Each row is a point on a landscape with many peaks, with its height.
A climber steps from a point to the highest of its 2 nearest points, and stops where none of them is higher. Distance is the straight distance between rows; heights are no part of it.
Q103 h=377: [-9,-8,21,3,-6,11,-9,14,-3,16,-4,-2,-15,0,-10,-1,2,7,-4,-3,7,-52]
Q518 h=497: [-22,-4,-8,-10,-10,-12,-1,-7,8,-12,6,-1,-14,15,23,9,0,-9,22,-15,-28,27]
Q99 h=354: [11,23,17,-11,1,-14,3,-17,-13,-4,9,5,1,2,16,8,20,11,-16,-14,12,6]
Q28 h=538: [7,10,-1,14,-17,3,-7,1,-7,-22,10,-8,-7,-5,-8,-14,5,15,2,15,7,13]
Q57 h=79: [-3,-13,-9,-20,20,15,-3,-18,2,1,-32,8,28,-9,6,0,12,0,-1,15,-11,-6]
Q850 h=561: [-2,-18,5,-15,-5,-20,-7,-15,14,-17,17,2,-25,6,24,-3,2,-7,16,6,-17,30]
Q697 h=213: [12,20,-9,4,3,-18,-20,-18,6,22,-7,4,6,2,-32,23,1,-3,-3,-5,14,-13]
Q356 h=423: [9,12,-4,17,-22,-19,-7,-4,-12,-13,12,-14,-24,-3,-22,6,1,6,11,-5,14,12]
Q708 h=444: [10,1,25,6,-7,12,10,12,29,-2,-16,-1,-10,1,2,-2,-23,0,0,-9,-12,8]
Q598 h=372: [3,0,-10,14,9,12,-29,16,0,2,-16,-9,-12,18,2,-30,-1,-10,10,-16,10,-14]
Q809 h=111: [-3,-10,-17,15,-8,7,21,30,-3,6,-14,-23,3,-1,-15,-13,-11,-12,13,-25,17,2]
Q410 h=569: [0,16,-8,-9,5,29,10,-11,-16,-10,-5,-5,-9,-19,0,-17,13,21,2,8,-9,17]
Q331 h=311: [-23,-24,-12,-15,10,-24,-10,2,-5,-10,2,12,27,-10,20,13,-4,-19,7,3,-20,24]
Q511 h=27: [9,6,-6,12,17,20,16,-19,-5,-10,-2,17,5,-10,-2,-1,-10,9,3,-18,22,-40]
Q619 h=412: [4,7,19,-6,-8,-2,2,-8,19,-6,-14,1,8,-6,7,10,-1,2,-8,4,-2,11]
Q471 h=671: [-16,-3,0,3,-23,13,2,0,-6,6,1,-18,4,-18,-15,-1,4,5,-8,24,-17,26]
Q198 h=191: [-9,-17,-16,10,8,-9,-18,21,-4,3,12,3,-10,37,1,-9,-12,-2,-4,1,-19,10]
Q118 h=214: [-34,-20,-9,-8,-28,-7,5,-14,-13,-8,9,-17,-1,-12,25,13,7,-18,15,8,-7,29]
Q297 h=158: [-10,-13,-13,1,18,-10,4,12,-8,9,12,-3,25,-14,2,-3,-19,-18,5,3,-6,1]
Q238 h=339: [-15,-10,-11,-4,-4,-17,-16,-4,-3,3,7,5,34,-13,22,11,2,-21,-9,20,0,28]
Q798 h=179: [-23,-13,2,-2,-19,0,-6,3,-4,-6,10,-13,1,-11,36,-7,2,-22,6,25,4,33]
Q173 h=292: [-3,8,-5,3,12,-3,-29,4,-14,6,-7,-3,-26,5,-3,-17,12,-4,17,-23,-7,4]
Q445 h=97: [-1,5,-4,-3,1,13,-20,-10,-3,-17,-13,1,8,-9,-1,-16,20,12,11,14,-18,-18]
Q690 h=405: [8,19,9,-1,-4,28,23,-21,-14,7,7,9,-19,13,7,4,15,11,7,9,-5,-17]
Q426 h=424: [-19,-11,-22,-1,2,-14,-8,-3,6,0,-17,-5,-19,21,8,13,7,-15,27,-29,-10,8]
Q952 h=604: [1,-16,-8,11,-11,0,15,8,19,-12,-8,-14,16,5,17,-14,-7,-10,-14,12,37,17]
Q893 h=153: [0,17,-6,20,9,-3,-19,13,9,26,15,3,-1,-10,-7,-5,-17,-3,-4,-3,-9,7]
Q171 h=64: [4,13,-11,5,-6,20,-7,-30,8,-6,-13,8,19,0,-17,3,13,14,2,17,-2,-24]
Q65 h=174: [15,31,4,13,17,3,-22,1,4,14,-5,18,1,-15,-26,11,-8,2,-6,-19,12,-16]
Q208 h=70: [3,15,13,5,-3,-2,-13,-20,3,-21,-3,26,21,1,2,9,16,16,-8,-12,3,-23]
Q865 h=725: [5,5,16,-2,-1,17,-8,-3,6,-11,15,15,-17,4,6,-18,-9,-2,4,31,-13,-3]
Q233 h=583: [14,-9,7,4,3,-2,10,6,6,-30,-5,18,7,-6,-18,9,-24,16,-18,-9,15,-18]
Q139 h=152: [-8,-6,3,-9,10,7,-2,-1,0,4,5,-1,12,4,40,-14,-3,-25,2,22,0,19]
Q737 h=834: [10,5,9,4,-23,-29,-3,-12,7,10,14,-12,-10,25,-2,14,4,-4,-4,4,10,16]
Q607 h=500: [10,3,22,-1,10,9,-1,2,21,1,-11,13,-21,-8,1,-4,-16,-2,3,-22,1,-34]
Q535 h=715: [-4,9,-5,-9,-7,24,4,5,-23,2,-9,-13,-15,-2,-21,-13,13,11,0,-2,-32,26]
Q80 h=164: [20,13,33,1,-20,-6,10,6,8,-8,29,14,-17,16,-5,10,-5,-2,-10,1,6,-22]
Q724 h=433: [3,-8,10,10,-2,13,-15,21,-3,-2,-8,-6,-21,14,-17,-10,-9,1,-3,-18,21,-21]
Q257 h=627: [4,-18,12,-12,3,-2,-5,-10,20,-9,-1,10,-22,-5,12,-8,-16,-4,8,27,-11,11]
Q440 h=536: [16,-1,3,-4,12,-16,12,-1,-3,-24,0,15,-5,-2,-18,8,-14,14,-12,-3,-1,11]
Q39 h=389: [5,14,0,-7,20,6,22,-8,-8,13,-8,-19,-14,-21,10,-5,-1,1,10,-14,3,11]
Q769 h=466: [6,18,2,4,3,23,25,-2,-11,-8,-2,-13,-11,-19,1,-16,6,8,14,0,10,-8]
Q780 h=281: [-33,-13,-16,-5,-17,-12,-4,-23,0,1,3,-25,0,-5,6,3,14,-7,32,-2,-16,6]
Q820 h=227: [1,4,-2,-5,15,-20,-24,-5,5,8,-4,1,-20,-26,-5,4,3,-3,16,-25,-10,-2]
Q566 h=611: [4,2,12,8,2,22,6,0,3,-1,8,13,-4,12,-4,-12,-14,7,0,20,-1,-29]
Q842 h=168: [-2,-14,-21,17,2,-5,-6,25,-4,-18,-1,8,-11,36,-19,-4,-19,-11,14,-17,-18,6]
Q674 h=149: [-8,-11,-4,7,-2,1,-7,21,3,-17,-10,4,-11,1,-17,-8,-13,-3,21,-14,-30,15]
Q584 h=102: [-1,0,-5,-7,29,14,23,3,-18,16,3,12,14,-16,7,1,-6,6,-14,16,5,-17]
Q24 h=470: [11,-2,24,-2,7,2,4,22,22,11,-25,5,0,-2,-4,14,-22,-3,-9,-31,1,-15]
Q977 h=225: [-8,-12,-2,-4,7,1,-11,13,0,10,0,-12,1,9,6,-15,1,5,-5,5,-14,3]
Q155 h=148: [17,17,-3,12,17,3,1,7,10,11,3,13,11,5,-9,2,-25,-11,-5,-13,6,-7]
Q928 h=35: [4,5,-6,-7,3,-12,-19,-39,13,-12,-8,9,18,-7,-5,3,11,3,4,26,4,-10]
Q991 h=359: [-18,-10,-13,-7,-11,-15,-7,-15,1,13,-4,-9,-16,9,-16,19,4,-13,33,-13,-17,-1]
Q454 h=95: [12,26,12,4,-16,-1,-19,-18,-3,7,-6,15,7,15,-14,17,28,8,-1,-14,8,-25]
Q480 h=83: [-8,-7,-22,9,-4,12,9,22,7,12,-22,-25,16,-6,-12,-15,11,10,-7,-10,19,-4]
Q673 h=652: [-8,-5,-11,17,-16,14,-17,14,0,-15,12,-10,8,-9,-5,-35,8,10,-1,28,13,0]
Q273 h=268: [-5,2,-15,5,-4,-29,-6,-20,3,27,1,-22,11,-12,-22,23,-2,-4,6,5,6,2]
Q670 h=125: [-10,-27,2,-12,8,2,-20,4,7,-8,-13,8,21,7,31,-16,6,-11,-8,22,-5,-4]
Q472 h=133: [-14,-7,-10,-8,13,5,11,4,-8,18,2,-5,22,-31,3,4,-5,-3,-6,17,8,10]
Q762 h=274: [13,4,13,-16,12,15,43,-10,-13,6,6,-2,-9,12,9,11,-12,-11,0,24,2,-4]
Q538 h=101: [-1,-10,2,-7,17,13,-10,-3,15,-12,-22,23,26,10,17,-12,6,3,-7,2,-9,-24]
Q910 h=591: [-15,1,-20,-1,-21,21,15,13,-8,0,-4,-12,14,-2,-12,-14,6,7,2,8,-25,36]
Q936 h=441: [1,-1,2,-8,0,-26,8,3,-4,4,15,-4,-19,4,2,15,0,8,-10,-20,-10,32]
Q276 h=126: [-1,1,7,-4,-6,11,-9,5,2,-15,-24,-5,-8,6,-10,-19,8,-1,18,-5,-24,-10]
Q284 h=187: [-3,1,2,4,14,-17,-20,6,2,6,11,2,8,-20,-11,-2,-11,-13,7,-8,-10,-15]
Q609 h=688: [4,2,-7,7,-13,-14,13,-3,1,-9,5,-22,9,20,10,-2,-1,-5,0,12,22,13]
Q498 h=53: [-10,-35,-25,-14,16,0,5,25,-15,3,-10,-3,21,-1,-4,-8,4,10,-20,22,9,-3]
Q336 h=291: [10,21,-9,-1,1,-5,0,-9,-15,-10,-10,-12,8,-4,-1,4,24,18,-9,-17,23,10]
Q63 h=229: [7,0,26,-6,0,8,30,6,2,12,7,1,-8,11,21,10,-6,3,-15,5,13,-13]
Q199 h=544: [-8,-1,9,9,-15,13,18,25,11,2,-5,-19,9,-1,16,-11,1,4,-12,4,15,15]
Q739 h=335: [9,7,-3,-4,-7,-27,5,-19,-12,0,9,-13,-8,-12,-24,18,1,9,2,3,9,10]
Q207 h=471: [18,14,18,-16,2,6,21,-26,-9,2,20,19,-4,-1,-3,9,12,-3,11,13,-10,-21]
Q664 h=75: [-3,-24,-12,-7,33,6,14,17,-13,16,4,0,6,5,13,-10,-10,0,-17,22,10,-10]
Q3 h=327: [14,14,-2,-6,16,4,37,-20,-12,9,0,-9,-12,-10,2,12,-11,6,-1,12,14,10]
Q71 h=195: [3,11,37,15,-24,15,19,3,7,3,16,11,7,13,15,13,-2,6,-15,1,15,-20]
Q997 h=508: [15,17,-3,3,2,27,4,0,-8,4,5,3,-28,24,-6,-14,0,12,5,9,-5,-20]
Q817 h=234: [7,15,-5,13,-12,1,-10,14,-9,3,-18,-11,1,11,-15,5,11,0,3,-29,26,13]
Q255 h=271: [-23,-27,-19,-10,12,-12,-14,2,-12,-7,6,4,5,-6,6,-11,7,4,5,5,-28,11]
Q460 h=706: [17,13,8,2,-4,-21,-11,6,14,20,13,2,-14,23,1,11,0,-22,3,-18,-3,5]
Q983 h=59: [-17,-38,-24,-4,-3,-2,8,27,1,0,-17,-16,18,-5,-6,-16,9,9,-7,-4,1,2]
Q852 h=488: [-4,-19,-6,-5,-6,-18,9,0,-6,-17,0,-2,-6,2,-1,11,-10,7,-7,10,-3,29]
Q633 h=146: [-16,-6,-31,27,-11,-11,5,22,1,11,10,-20,4,1,-5,-4,-9,-12,10,-18,18,7]
Q328 h=50: [-3,-2,2,8,7,12,10,-12,-5,-21,-2,32,28,-17,6,4,8,10,-2,-17,9,-32]
Q821 h=537: [13,4,19,1,17,1,10,-7,18,-8,6,33,0,-15,3,10,-20,7,-15,-19,6,-24]
Q206 h=374: [-4,4,12,-12,-3,-13,-10,-12,9,-6,-2,15,20,-25,24,20,0,-5,-15,16,7,30]
Q366 h=634: [23,16,13,-15,4,-10,-9,-9,14,20,8,17,6,15,-3,14,3,-10,-7,-7,-15,-10]
Q126 h=190: [3,12,-31,25,4,-8,-4,10,-6,15,-2,-15,-2,12,-12,5,2,-12,9,-23,28,19]
Q565 h=565: [24,8,15,-30,7,-6,3,-14,5,17,24,11,-17,3,0,12,18,-7,-6,3,-22,-13]
Q851 h=827: [-14,-10,-3,3,-16,20,-13,5,-7,-2,8,0,11,-17,-10,-8,10,7,-11,42,-5,3]
Q926 h=404: [12,6,20,-24,-3,-25,5,-1,-11,1,13,6,0,8,-1,23,12,5,-24,-12,-8,19]
Q59 h=487: [-1,-5,11,18,-2,11,9,31,10,6,-2,-17,-1,8,6,-12,-22,-2,-13,-14,16,-14]
Q833 h=130: [11,12,27,-2,-17,-8,-5,-10,-1,1,23,16,-13,10,-1,18,27,17,-13,-7,9,-33]

Call two points neighbours if one is among the 2 nearest of the other. Go from one point of each pair to the other, from neighbour to neighbour, staying as high as possible. Name the lowest point that can't be avoided.
Q737, Q851 => Q155
Q851, Q535 => Q910
Q737, Q865 => Q690

For each start below, name every point that the climber comes to, in order.
Q820 => Q173 > Q598 > Q724 > Q59 > Q199 > Q952 > Q609 > Q737
Q842 => Q198 > Q977 > Q255 > Q331 > Q238 > Q206 > Q619 > Q708 > Q24 > Q607 > Q821 > Q233
Q798 => Q118 > Q780 > Q991 > Q426 > Q518 > Q850 > Q257 > Q865
Q155 => Q65 > Q697 > Q273 > Q739 > Q356 > Q28 > Q673 > Q851
